Each scene shows the same named points in several views. A view is turned or mirrored, and shifted as a whole, has a little noise and may leave points out.
(in the rows, 128 means zero)

Scene 1
View 1
Q_184: [152 161 107 172 106 126 161 206 163  72 110 123 143  49 151 116 185 132
  92 110  67 156 138 123 121 132]
Q_405: [166 127 102 120 134 126 141 139 126 137 130 184 173 101 114  82 110 148
 101 168 113 112 112 129 137 114]
Q_982: [205 125 140 127 150 162 156 186 132  93 119 142 145  77 158  80 159 105
  27 133  59 129 109 150 135 103]
Q_333: [181 126 125 122 154 154 150 156 120 129 129 131 175  90 111  82 120 132
  83 145  73 119 120 109 128 134]
Q_343: [153 136  98 161 139 140 146 187 141 101 130 130 137  86 131  96 139 131
 112 145 102 112 134 121 119 140]
Q_763: [169 136 107 135 144 159 170 168 120 125 135 169 166  87 142  94 131 158
 112 128  63 127 118 104 119 111]
Q_253: [180 130 120 152 131 151 150 192 150  98 117 110 146  61 126  97 150 123
  78 133  59 126 120 123 125 152]
Q_166: [191 127 134 135 135 146 142 177 146 107 113 102 163  64 109  86 144 113
  55 142  62 128 118 126 134 152]
Q_216: [171 121 104 139 146 162 158 170 127 127 137 163 153  90 130  88 117 153
 115 147  76 106 113 113 122 128]
Q_39: [141 150  98 127 139 132 162 135 112 151 138 163 196 100 104  97 105 174
 148 141  94 129 134  78 119 126]
Q_9: [182 135 130 151 141 158 151 201 145  83 117  92 141  64 136  95 165 105
  55 123  57 130 129 125 122 143]
Q_599: [143 154  92 150 152 151 171 177 114 109 142 168 148 106 160 103 142 150
 130 125  96 123 142 102 110  98]
Q_204: [205 137 142 139 117 145 156 197 156  78 101 133 151  44 154  92 183 108
  20 120  37 154 107 153 141 116]
Q_661: [149 138 109 147 168 161 151 172 113 125 140  89 159 104 104  96 119 132
 127 138  90 107 147  79 106 159]
Q_955: [174 109  95 143 148 151 144 174 132 118 139 183 130 100 141  82 116 138
 104 170 109  86 105 146 129 117]
Q_28: [194  93 105 134 149 173 149 168 133 139 138 185 145  85 128  76 100 156
 104 169  72  86  87 133 131 132]
Q_269: [211  88 124 114 163 180 145 159 122 139 135 171 152  92 122  63  96 135
  70 172  68  85  83 139 138 128]
Q_55: [175 131 120 128 142 130 140 161 131 112 122 143 161  93 125  82 136 118
  68 155 103 120 121 137 135 118]
Q_414: [147 141 105 148 160 145 145 172 120 115 137 104 152 104 112  95 127 124
 119 145 108 109 148  97 113 147]
Q_883: [137 160  93 150 140 126 156 173 125 100 134 158 148 103 151 103 150 136
 115 133 119 129 149 117 117 102]
Q_430: [160 112  84 148 168 175 159 175 112 129 156 187 127 118 150  84 100 157
 142 162 106  75 112 119 114 114]
Q_868: [169 125  96 165 148 176 170 210 133  92 139 163 112  85 172  98 148 143
 112 129  69 107 117 125 113 116]
Q_167: [146 153 110 134 138 128 151 151 124 130 126 111 190  88  95 100 124 143
 122 134  91 137 145  82 119 147]
Q_311: [181 132 119 135 168 162 158 187 115  92 134 155 130 106 170  83 152 108
  60 137  92 114 124 143 125  89]
Q_756: [180 140 124 144 143 163 171 192 131  96 124 135 150  72 155  97 160 130
  75 115  48 136 123 116 123 115]
View 2
Q_414: [174 145  87  82 116 177  81 149 153 191 130 152 208  89 135 146 111 122
 108 118 130 103  95 150 118  74]
Q_883: [203 129  89  89 130 137  70 159 127 191 170 146 170  99 106 171 123 128
 126 111 111  94  91 130 112  78]
Q_868: [210 124  90 139 127 121  85 164 135 150 131 142 180  79 113 176 115 163
 128 102 101 120 109 173 142 112]
Q_661: [160 142  87  91 122 189  92 144 160 187 126 152 227  77 154 142 112 119
 100 118 135 109  96 158 133  68]
Q_166: [137 135  91  94 110 146 107 117 134 207  78 151 185 101 136 180 130 161
 118 140 107 157 111 152 104  93]
Q_204: [156 108  86 115 107 110 109 116 103 196  78 148 138 100 116 220 141 187
 130 142  76 174 105 143  98 122]
Q_311: [190 133  91 111  87 141  94 152 112 144 125 145 125  90 116 170 125 152
 122 119 100 122  99 150 102 120]
Q_955: [184 164 111 103 111 114  84 160 137 158 132 134 153 119 102 138 115 148
 139 109 122 110 135 162 112 101]
Q_253: [162 126  86 105 124 139  97 129 139 202  87 151 196  94 128 187 124 165
 119 129 104 148 105 157 120  96]
Q_405: [146 171 124  84 125 121  94 142 131 184 155 127 154 133 116 130 130 119
 137 119 132 106 141 140 107  68]
Q_343: [190 141  88  92 125 139  76 153 148 194 122 150 201  98 112 163 112 147
 124 116 117 113 106 154 118  87]
Q_763: [162 132 109 126 140 131 105 142 123 169 158 132 174  92 138 162 134 132
 126 112 113 122 120 152 141  75]
Q_167: [141 138  98  81 143 169  94 129 144 221 150 145 214  97 147 156 129 112
 111 125 128 114 101 134 124  45]
Q_216: [162 150 111 117 131 132 100 147 137 166 139 133 182 101 132 144 123 137
 128 111 124 117 132 165 136  82]
Q_39: [143 150 118  98 157 149  99 141 138 197 191 128 200 107 147 134 133  95
 121 111 138  95 124 137 140  35]
Q_982: [158 125  92 116  90 128 111 126 105 164  91 144 125  96 124 191 137 169
 124 134  91 156 109 149  97 123]
Q_55: [155 152 103  82 104 137  92 134 127 190 120 145 153 116 116 157 128 140
 128 129 116 126 117 139  93  89]
Q_184: [199  95  71 105 150 116  77 136 126 230 121 155 199  88 107 227 128 170
 126 124  84 140  82 134 121  90]
Q_269: [126 178 126 117  96 127 121 136 133 137 100 128 146 116 138 121 123 146
 131 121 130 138 160 181 121 105]
Q_599: [200 126  95 118 139 140  84 162 131 169 174 138 182  82 125 164 123 127
 122 102 113  98 100 149 139  79]
Q_9: [167 114  73 105 106 150  98 126 131 197  77 160 183  81 130 201 124 170
 112 136  93 156  88 153 110 111]
Q_28: [150 172 126 124 121 113 108 148 142 144 117 126 170 117 126 125 120 149
 138 110 132 125 161 186 136  95]
Q_430: [195 168 115 121 119 133  86 177 149 128 159 129 175  99 119 112 109 128
 132  93 136  88 137 180 142  92]
View 3
Q_414: [102  83 104  63 168 131  82 134 138 137 117 135 126 119 148 104 120 133
 153 123 137 105 116 166  92 182]
Q_343: [111  75 125  76 153 132  80 154 146 172 131 130 116 117 149 114 140 127
 150 129 135 107 133 156  83 166]
Q_166: [117  88 166 103 195 145  71 147 163 151 123  90 120  99 186 146 136 141
 154 110 121 113 106 129  86 155]
Q_756: [117 101 143 128 152 137 109 159 168 166 126  86 126 124 171 116 153 118
 130 129 121 136 114 133  94 152]
Q_39: [124 113 103  93 165 101  71 139 172 119 135 191 116  95 141  73 113 146
  97 106 125 130 110 187  82 186]
Q_204: [127  83 194 154 162 154  99 173 183 176 119  64 126 112 192 157 166 130
 141 132 106 116 125 105  76 133]
Q_216: [104 115 132  84 170 112  91 168 160 163 143 153 125 106 156 110 149 124
 124 118 122 135 109 172  76 155]
Q_311: [ 89  96 148 109 144 140 135 181 160 152 106 119 162 140 163 136 168 118
 139 152 113 109 126 147  66 147]
Q_9: [115  80 154 113 169 154  92 145 155 169 118  60 122 122 182 138 143 124
 162 125 126 115 116 119  98 156]
Q_868: [103 100 125  94 133 124 119 180 148 205 143 115 125 132 152 109 172  98
 137 142 130 137 127 157  83 145]
Q_253: [118  82 159 101 174 144  75 154 156 181 134  87 111 106 176 137 146 127
 155 117 127 117 118 131  90 152]
Q_333: [107 111 143  93 192 126  87 149 166 128 122 135 134 103 171 124 133 141
 132 112 119 124  96 158  80 161]
Q_763: [115 118 127 111 155 113 103 164 172 153 138 143 126 111 157  97 147 124
 107 123 119 142 111 164  81 159]
Q_883: [118  73 113 104 120 128  97 156 160 153 113 152 126 127 136  93 138 131
 125 146 126 100 151 160  75 176]
Q_405: [111 101 149  87 173 113  77 171 172 132 127 198 134  90 151 121 140 152
 114 120 111 103 125 178  48 158]
Q_955: [ 91  99 145  67 161 117  97 190 150 173 137 175 138 109 149 132 166 124
 135 135 120 109 130 177  51 143]
Q_269: [ 81 137 170  70 211 113 101 190 162 147 138 158 153  97 179 155 165 133
 132 113 109 132  84 170  53 130]
Q_55: [106  85 158  98 173 136  88 163 168 137 112 145 139 107 166 139 141 146
 138 129 114  96 125 150  61 157]
Q_599: [113 100 102 101 127 117 108 158 155 163 130 146 127 131 138  81 147 116
 116 138 129 129 129 169  87 173]
Q_430: [ 80 121 109  49 153 102 114 186 140 171 145 189 143 122 134 105 162 110
 126 136 128 131 115 200  63 152]
Q_167: [129  90 112  94 175 124  63 119 163 122 123 142 109 101 154  88 103 149
 126 105 129 115 110 162  96 190]
Q_661: [100  98  96  57 182 126  80 123 136 133 123 124 123 119 152  96 113 129
 151 112 142 123  97 169 105 187]
View 4
Q_55: [141 118 118 114 133 115 124 122 101 142 119 133 183 116  67 116 114 117
 142 115 132 138 104  91  83 134]
Q_868: [ 95 145  93 130 102 111 113 156 131 126 106 118 127 143  78 128 161 100
 104 128 128  84 104  73  94 142]
Q_216: [134 131  97 111 128 123 122 142 105 113  93 142 146 107  85 146 150 103
 124 103 114 111 115  85 100 127]
Q_430: [125 142  87 149 138  96 115 144 100  90  88 146 139  97  97 131 159 107
 131  97  80  72 109  53 110 132]
Q_661: [ 91 108 102 109 136 129 121 137 118 121  89 179 178  85 111 124 151 128
 110  79 151 116 161  94  97 160]
Q_343: [123 133 121 106 128 117 127 151 128 126 114 141 161 114  92 103 142 120
 111 110 143 103 115  88  90 161]
Q_333: [125 111 102 107 129 134 123 123  96 135  97 149 173 102  78 145 129 112
 136  98 138 142 131 100  94 124]
Q_311: [ 94 121  93 150 107  94 110 118 110 152 114 114 166 145  51 117 127 110
 136 135 126 116  99  67  81 134]
Q_28: [150 163 106 134 128 125 116 137  87 113  98 135 129 102  86 158 130  93
 144  99  96 112 113  80 115 102]
Q_9: [ 87 134 123 107  93 139 116 134 130 171 127 129 161 147  67 120 124 111
 110 124 186 142 133 109  81 144]
Q_756: [ 95 117  94 103  98 131 117 138 125 150 105 119 151 148  58 142 148 101
 110 133 157 132 115  96  81 135]
Q_39: [153  75  82  69 161 128 138 145 104  88  70 163 177  76  95 147 171 117
 119  88 105 120 117  93  93 144]
Q_405: [176 112 107 103 156 111 133 129  90 109 100 139 176  93  75 130 129 112
 147 103  96 124  93  84  92 126]
Q_204: [117 138 121 101  84 139 119 129 123 184 136  93 151 173  34 135 111  95
 124 151 175 159  96 111  72 121]
Q_414: [103 109 108 109 140 118 125 137 119 124 101 168 183  94 101 105 144 131
 115  90 145 113 141  89  92 165]
Q_184: [115 115 120  64 102 133 131 167 158 151 125 114 151 156  65 105 156 111
  83 146 179 121  98 109  67 171]
Q_955: [148 152 113 139 135 102 121 136 101 114 111 131 148 109  83 117 130 108
 140 112 100  96  97  66 100 129]
Q_269: [142 159 107 150 125 127 112 115  73 132 102 136 145 102  74 164 109  94
 161  97 105 134 122  84 113  87]
Q_982: [105 130 108 132  93 122 111 115 105 173 125 104 161 155  39 138 111 100
 138 140 150 148 104  92  80 114]
Q_166: [121 136 130  98 111 148 122 128 114 163 123 136 167 123  72 132 111 109
 126 111 175 159 133 117  88 128]
View 5
Q_269: [156 100  86  78 153 111 186 143  65 180 102 154 107 215 138 115 205 107
 132 154 119 128  82  83 114 114]
Q_982: [116  98 102  79 177 140 175 147  80 143  59 155  93 168 135 181 156  83
 147 125 117  88  81  94  96 109]
Q_430: [182  97 124  76 129 110 164 136 125 144 114 132 132 183 128  82 182 149
 164 175 138 127  89 115 159 106]
Q_333: [153 115  79  77 163 134 148 145 101 152  94 182  75 191 118 118 169 112
 152 125 112 144  83 100 118  94]
Q_167: [165 132  85  76 157 155 114 148 132 132  96 207  68 179 103  97 148 120
 169 102 104 170  78 124 141  74]
Q_955: [174 111 123  73 124 129 167 144  93 140  99 144 130 191 132 110 186 111
 159 152 126 111  76 113 145 114]
Q_661: [180 113  91  85 161 136 129 132 153 127 122 179  67 198 105 110 141 138
 166 123  89 153 100 106 137  66]
Q_253: [136 105 116  82 173 157 153 144 113 137  81 176 106 197 123 152 138  90
 155  97  80 121  80 104 120  70]
Q_756: [115  93 114  79 188 145 158 145 120 139  64 165 101 159 127 150 133 106
 155 114 113 118  82 112 120  83]
Q_599: [152 100 124  73 155 137 139 142 147 123  83 157 111 143 118 105 146 139
 174 140 136 133  85 134 157  90]
Q_55: [164 127  92  74 134 143 150 150  83 135  85 173  85 182 121 135 180  93
 159 129 120 116  70 108 122 116]
Q_166: [140 116  92  81 173 156 154 146  92 144  81 187  84 204 123 157 150  81
 149  93  79 124  79  96 106  78]
Q_28: [159  98 110  74 146 117 181 145  83 174 102 151 134 212 138  94 196 115
 141 151 121 136  79 100 137 104]
Q_184: [119 108 145  75 173 183 136 154 135 109  49 182 122 154 120 156 111  87
 173  76  92 111  67 136 143  65]
Q_39: [167 126  86  66 146 137 120 152 128 150  95 201  83 164 109  56 173 140
 166 126 140 188  72 136 161  89]
Q_405: [174 133  93  66 121 139 144 156  82 149  89 182 100 180 122  90 198 107
 161 138 140 142  63 120 143 120]
Q_414: [184 120  99  82 145 143 127 134 141 116 114 174  73 185 105 118 146 128
 174 125  96 136  93 113 139  80]
Q_763: [134  99 107  71 170 133 151 148 120 152  75 170 108 159 127 100 161 126
 155 133 134 147  77 122 143  90]
Q_311: [142  99 110  79 155 130 166 139 105 122  75 138  94 153 128 163 159 110
 162 150 134  83  87 105 116 121]
Q_343: [170 116 127  77 141 153 142 141 127 118  96 164 112 187 117 127 147 111
 173 118  97 119  80 120 146  82]
Q_216: [153 103 110  75 153 130 157 146 111 153  95 163 115 185 126  98 169 124
 155 137 122 143  80 114 144  91]
Q_883: [165 122 122  70 135 153 130 148 134 105  77 167 100 139 112 121 149 120
 184 128 135 116  73 138 154 102]

Which points are out of place in each view (at most two, in the order of its rows)? Write none if all are in place.
view 1: Q_599, Q_204
view 2: Q_955
view 3: Q_253
view 4: none
view 5: Q_55

Scene 2
View 1
Q_78: [ 96 156 124 122  98 191 136  77 131 127 125 114 139  91 126 167 155  94
  98 156 126 147 160 108 105 145]
Q_394: [134 172 166 159 100  41 184 108  81 128 147 164 103 113 162 154  85 130
  94 168  64 139 126 133 158 127]
Q_383: [ 91 175  97 132  56 122 194  49 122  46 125 101 109  97 116 130 105 106
 105 181  72 181 140 143 168 140]
Q_986: [109 155  91 153  98 239 123  51 159 119 137  84 151  90  95 168 188  89
  91 171 125 137 160  89 101 169]
Q_122: [ 56 179 116 110  75 100 175  41  83  75 112 101  95 117 120 152  36  50
 126 190   6 136 184 158 141  82]
Q_502: [134  90 146 180  87  93 135 109  90  96 100  86 113 147 107 155  64  97
 100 166  71 136 140 123 158 149]
Q_870: [137 169 129 169 103 120 162  89 133 110 153 125 144 113 132 156 131 133
  83 187  93 145 133 114 141 165]
Q_359: [158  60 184 161  67  50 156 166  87  85  85 113 113 139 139 137  81 152
  84 137 143 187  96 129 180 173]
Q_780: [ 97 155 134 127  96 109 147  94 118  88 135  99 160 139 131 159  60  99
  97 204  64 142 161 141 129 129]
Q_923: [ 98 133 140 147 102 109 133  87  92 110 115  92 126 143 116 169  46  68
 108 187  40 114 174 131 126 114]
Q_357: [100 142 130 135  84 102 155  87 112  74 123  92 141 135 122 152  59  97
 100 196  61 150 152 142 142 133]
Q_537: [136  97 161 185 116  71 113 121  86 124 118  84 139 177 114 177  23  86
  95 194  31  98 160 122 136 132]
Q_808: [107 163 117 113  54  95 194 100 144  23 137 105 159 112 141 120  94 154
  85 198 118 212 114 152 173 164]
Q_680: [139 167 156 163 104 101 170 101  98 148 141 162 102  89 151 159 151 133
  91 144 111 144 127 108 140 149]
Q_890: [109 177 121 160 106 125 154  66 115 116 147 114 129 120 122 166 101  91
  99 191  47 120 162 121 129 131]
Q_178: [117 126 177 112  79  57 168 142  89 101 111 141 129 118 165 146  77 139
  95 154 121 177 122 142 151 135]
View 2
Q_359: [116 143 111 143  82 122 182  99 185 125  91  93 100 102  67 170 165 167
 102 172  79 108  18  77 138 121]
Q_808: [115 223 157  93  79 104  47 113 146 163 115 126 122 152  57 167 163 163
 130 144 139  97  16 128 157 100]
Q_502: [128 122 135 142 139 110 168 129 163 137  83  78 122 164  82 132 176 115
 145 117 125 132  57 109 120 136]
Q_394: [147 161 157  97 138  94 123  98 154 106  84 120 130 146  95 128 227 142
  99 170 141  67 108  70  86 128]
Q_357: [112 169 161 123 147 105 105 122 132 161  84 107 127 172  81 133 167 108
 157 118 154 107  67 125 121 124]
Q_122: [110 157 206 123 218 107  86 151 111 180  67 103 144 171  95 123 192  67
 158 106 206  86  76 117  76 165]
Q_537: [137 136 140 153 152 110 204 111 149 139  40  83 122 201  91 106 158  84
 167 111 130 125 108 100  82 124]
Q_986: [ 79  83 102  85 165  70  38 111 122 116 179 106 132 174 101 122 185 113
 180  83 126 165 123 197 227  97]
Q_780: [109 176 156 123 148 103 100 106 122 157  74 119 126 180  82 127 157  97
 163 117 152 106  92 128 119 113]
Q_383: [118 174 182  90 143  94  42 149 140 164 132 101 140 159  77 146 205 134
 138 119 174 106  31 136 146 135]
Q_78: [ 71 102 117  99 172  83  54  98 115 119 149 122 125 137 102 135 183 112
 153 118 131 125 118 159 188 107]
Q_923: [112 135 158 137 185 107 136 123 128 153  65  98 129 180  95 118 170  75
 167 105 158 114 101 120 100 137]
Q_178: [ 99 167 135 126 121 113 123  87 150 130  82 128 107 102  78 160 172 142
 105 175 116  72  64  80 116 119]
Q_870: [131 151 131  85 118  81  86  96 145 111 122 115 131 180  90 123 204 144
 137 131 127 118 110 128 152  96]
Q_680: [120 121 124  79 141  79  87  87 147  82 139 123 125 123 105 131 238 155
  97 166 121  90 122 102 144 113]
View 3
Q_537: [118  60  95  72 152  80 153 117 167  75 217  94 159 157 123 163 118 157
 132 113  69  84 151 123 162 119]
Q_680: [131 112 154 146 148  73  67  90 169 126 163 139 140 178 181  54 153 166
  79 162 102 145 172 157 103 132]
Q_780: [125 100 107 109 137  67 144 119 163 136 152 130 123 157 149 128 127 156
 163 104 139  91 125 135 140 128]
Q_870: [149 120 127 159 159  74 116 112 168 142 159 132 112 169 190  84 131 153
 124 142  99 130 156 165 124 109]
Q_890: [127  88 117 137 150  49  94  93 164 145 153 141 104 151 148 114 124 141
 140 130 100 104 135 128 140 106]
Q_394: [125  70 137 112 121  72  69  83 192 135 193 108 149 170 161  87 144 187
 117 153 131 121 187 174 124 159]
Q_502: [132  81 114 117 142  99 132 141 137  85 205 102 169 142 127 121 123 169
 131 111  91 133 150 135 123 106]
Q_986: [145 171 128 197 192  61 124 128 110 131  91 192  84 150 181  77 129 105
 107 124  63 141  94  97 106  56]
Q_357: [129  95 111 121 130  75 133 128 149 133 164 122 134 143 138 120 124 166
 168 101 142 109 130 140 132 121]
Q_808: [165 145 124 169 124  97 151 154 153 173 147 127 126 159 196  74 128 191
 187 105 200 144 149 204 107 140]
Q_383: [145  99 122 177 119  73  87 135 130 171 147 140 111 119 134  86 121 173
 187 104 170 144 128 157 111 108]
Q_78: [123 148 139 152 162  63 108 113 129 128 103 177 116 159 174  70 146 131
  99 125 106 131 105 104  99  99]
Q_178: [122 113 141  96 115 101 123 124 166 112 174 110 188 177 174  75 155 197
 115 124 169 133 163 169  99 171]
Q_122: [100  43 104 101 107  40  72  94 147 151 153 136 121 113  83 140 124 157
 185  97 161  85 110 104 142 129]
Q_359: [143 114 139 110 126 142 150 162 138  70 222  83 224 170 167  74 150 210
 107 116 133 170 182 186  88 145]
Q_923: [107  65 107  98 136  56 111 108 147 115 164 130 135 135 109 138 124 147
 147 108 113  92 118 103 140 114]
View 4
Q_359: [ 66 109  64  96  67 169  90 151  67 107 117 138 148  85 210 175 136 119
 166 143 147 137 136  63 172 137]
Q_808: [ 92 111 159 133 112 205 146 112 114 126 149  91  91  46 199 177 122  86
 167 138 148 173 170 141 163  53]
Q_870: [134 149 138 157 130 140 104 102  98 155 159 136 124  88 193 118 112  75
 162 136 165 139 142 173 146 128]
Q_780: [122 155 183 144 128 139 135 109 119 116 179 146 109 119 137 135 140  79
 155 175 151 156 175 134 174 116]
Q_357: [123 154 162 131 129 148 142 124 116  99 164 137 107 125 144 145 136  89
 162 171 150 151 171 133 168 105]
Q_394: [139 180  89 160  92 110 130 128 102 132 153 111 139  57 157 178 150  77
 154 171 176 141 147 137 135 167]
Q_680: [142 183 100 151 101 100 106 136 101 163 143 129 160  50 206 118 128  91
 159 131 179 127 125 163 148 148]
Q_122: [166 216 173 130 143 107 192 155 149  66 173 132 106 135  87 147 159  94
 156 206 162 150 188 154 163  99]
Q_923: [139 181 161 130 135 112 138 134 117  89 172 166 119 160 113 123 144  91
 156 189 154 139 171 129 171 139]
Q_890: [159 184 157 151 146 114 134 117 115 127 169 146 121 121 147 109 125  74
 161 162 168 137 155 178 149 128]
Q_383: [142 163 154 123 143 166 172 141 129 102 141  99  98  84 173 142 118  99
 171 150 159 149 170 182 150  46]
Q_502: [115 147 106 108 121 146 113 142  87  83 141 162 127 159 153 138 128 103
 168 168 149 127 152 114 159 138]
Q_78: [132 176 185 133 133 107 115 138 124 160 156 165 147  92 206  47 118 105
 158 120 163 132 142 178 194  89]
Q_986: [145 162 201 133 171 126  99 120 115 166 155 179 134 131 225   9  84 101
 171  97 158 120 135 217 183  69]
Q_537: [122 153 122 134 123 124  99 113  84  82 173 183 122 191 107 144 141  80
 160 198 149 131 160  96 157 191]
View 5
Q_178: [170  95 123 146 182 186 118 122 135 145 102 154 152 167 155 146 133 120
 155 195 118 106 103 149  86  85]
Q_357: [122 137 127 174 168 156 133 161 142 156 145 135 112 119 123 122 111 135
 149 147 128 136 109 145 131 111]
Q_923: [ 98 128 128 199 142 166 124 168 123 133 161 112 112 124  97 106 119 159
 166 123 127 146 124 137 132 104]
Q_383: [114 135 117 124 218 125 141 138 171 149 191 144 155  93 119 156  74 127
 113 173 121 145 103 145 137 134]
Q_890: [ 93 131 150 184 169 147 129 138 131 145 188 131 153 141 104 130 107 136
 143 122 128 152 155 118 127 144]
Q_394: [144  76 134 175 181 172 118 107 108 118 150 131 170 183 113 173 146 125
 160 188 124 145 119 112  94 133]
Q_359: [183  68 119 136 171 173 146 114 157 183  99 175  78 191 178 121 174 135
 152 225 120 105  69 165  84 102]
Q_122: [ 90 134 101 178 171 159 111 177 120  89 194  85 155  76  67 138  83 167
 160 136 122 160 104 131 145  91]
Q_780: [118 155 140 187 167 159 123 166 128 151 135 134 131 116 114 132 103 121
 147 131 131 137 126 134 131 115]
Q_78: [ 96 141 161 136 172 154 136 122 175 173 186 170 178 153 160  89  82 142
 124 103 115 112 199 152 104 111]
View 6
Q_808: [138 159 138  37 133 111 117 163  64  90 126 156 127  95 127 100 122  94
 134 149  88  76 117 110 170 151]
Q_537: [133  91 149 106 177 143  98  55 153  62 156 106 146 245 183  74 121 172
 132 130 139 171 124 117 159 185]
Q_890: [101 133 158 134 134 178 108  83 117 119 138 170 120 164 174  77 129 151
 153 168  88 154  97 119 155 178]
Q_923: [131 131 167 122 151 171  94  77 160  73 159 151 144 190 171  64 126 167
 146 138 106 173 121 121 170 173]
Q_780: [138 141 167  94 146 152 103  97 125  74 152 155 142 156 143  79 118 152
 150 160  99 148 111 114 167 191]
Q_78: [ 85 147 148 160 144 180 114 127 163 126 141 163 136  95 134  61 136 123
 123 204  74 130  63 155 114 176]
Q_870: [ 88 117 132 118 149 143 123 109  87 130 124 145 119 146 160  92 129 121
 137 186  97 114  83 120 133 180]
Q_359: [122  99 113  86 195  83 125 148 134  76 137  70 169 168 172 100 141  66
  88 133 156  68 151 126 135 112]
Q_122: [151 169 203 122 116 197  93  84 149  73 159 203 138 165 185  64 130 160
 173 122  87 184 151 105 214 145]
Q_357: [136 143 158  87 142 150 102 107 126  76 148 155 136 156 155  78 124 144
 143 140  98 140 118 117 169 165]
Q_502: [120 109 126 101 169 139  97 100 151  81 145 116 137 195 186  68 135 133
 113 119 124 138 119 130 151 133]
Q_178: [132 127 168 117 170 112 136 137 125  81 144 117 183 146 156 114 133  77
 127 172 138  85 163 111 154 148]
Q_383: [119 172 153  92 112 171 102 142 103 112 131 199 109 104 169  72 135 115
 149 132  65 119 117 116 185 116]
Q_986: [ 73 144 112 138 138 190  93 127 163 133 137 163 100  85 121  34 131 151
 111 193  47 140  10 171  95 187]
Q_680: [ 69 112 145 174 159 151 141 117 108 151 120 142 144 146 185 107 146  82
 133 198 111 100 118 121 126 149]

Which points are out of place in each view (at most two, in the order of its rows)? Write none if all are in place.
view 1: Q_122
view 2: Q_680
view 3: Q_808, Q_923
view 4: none
view 5: Q_357
view 6: Q_383, Q_986
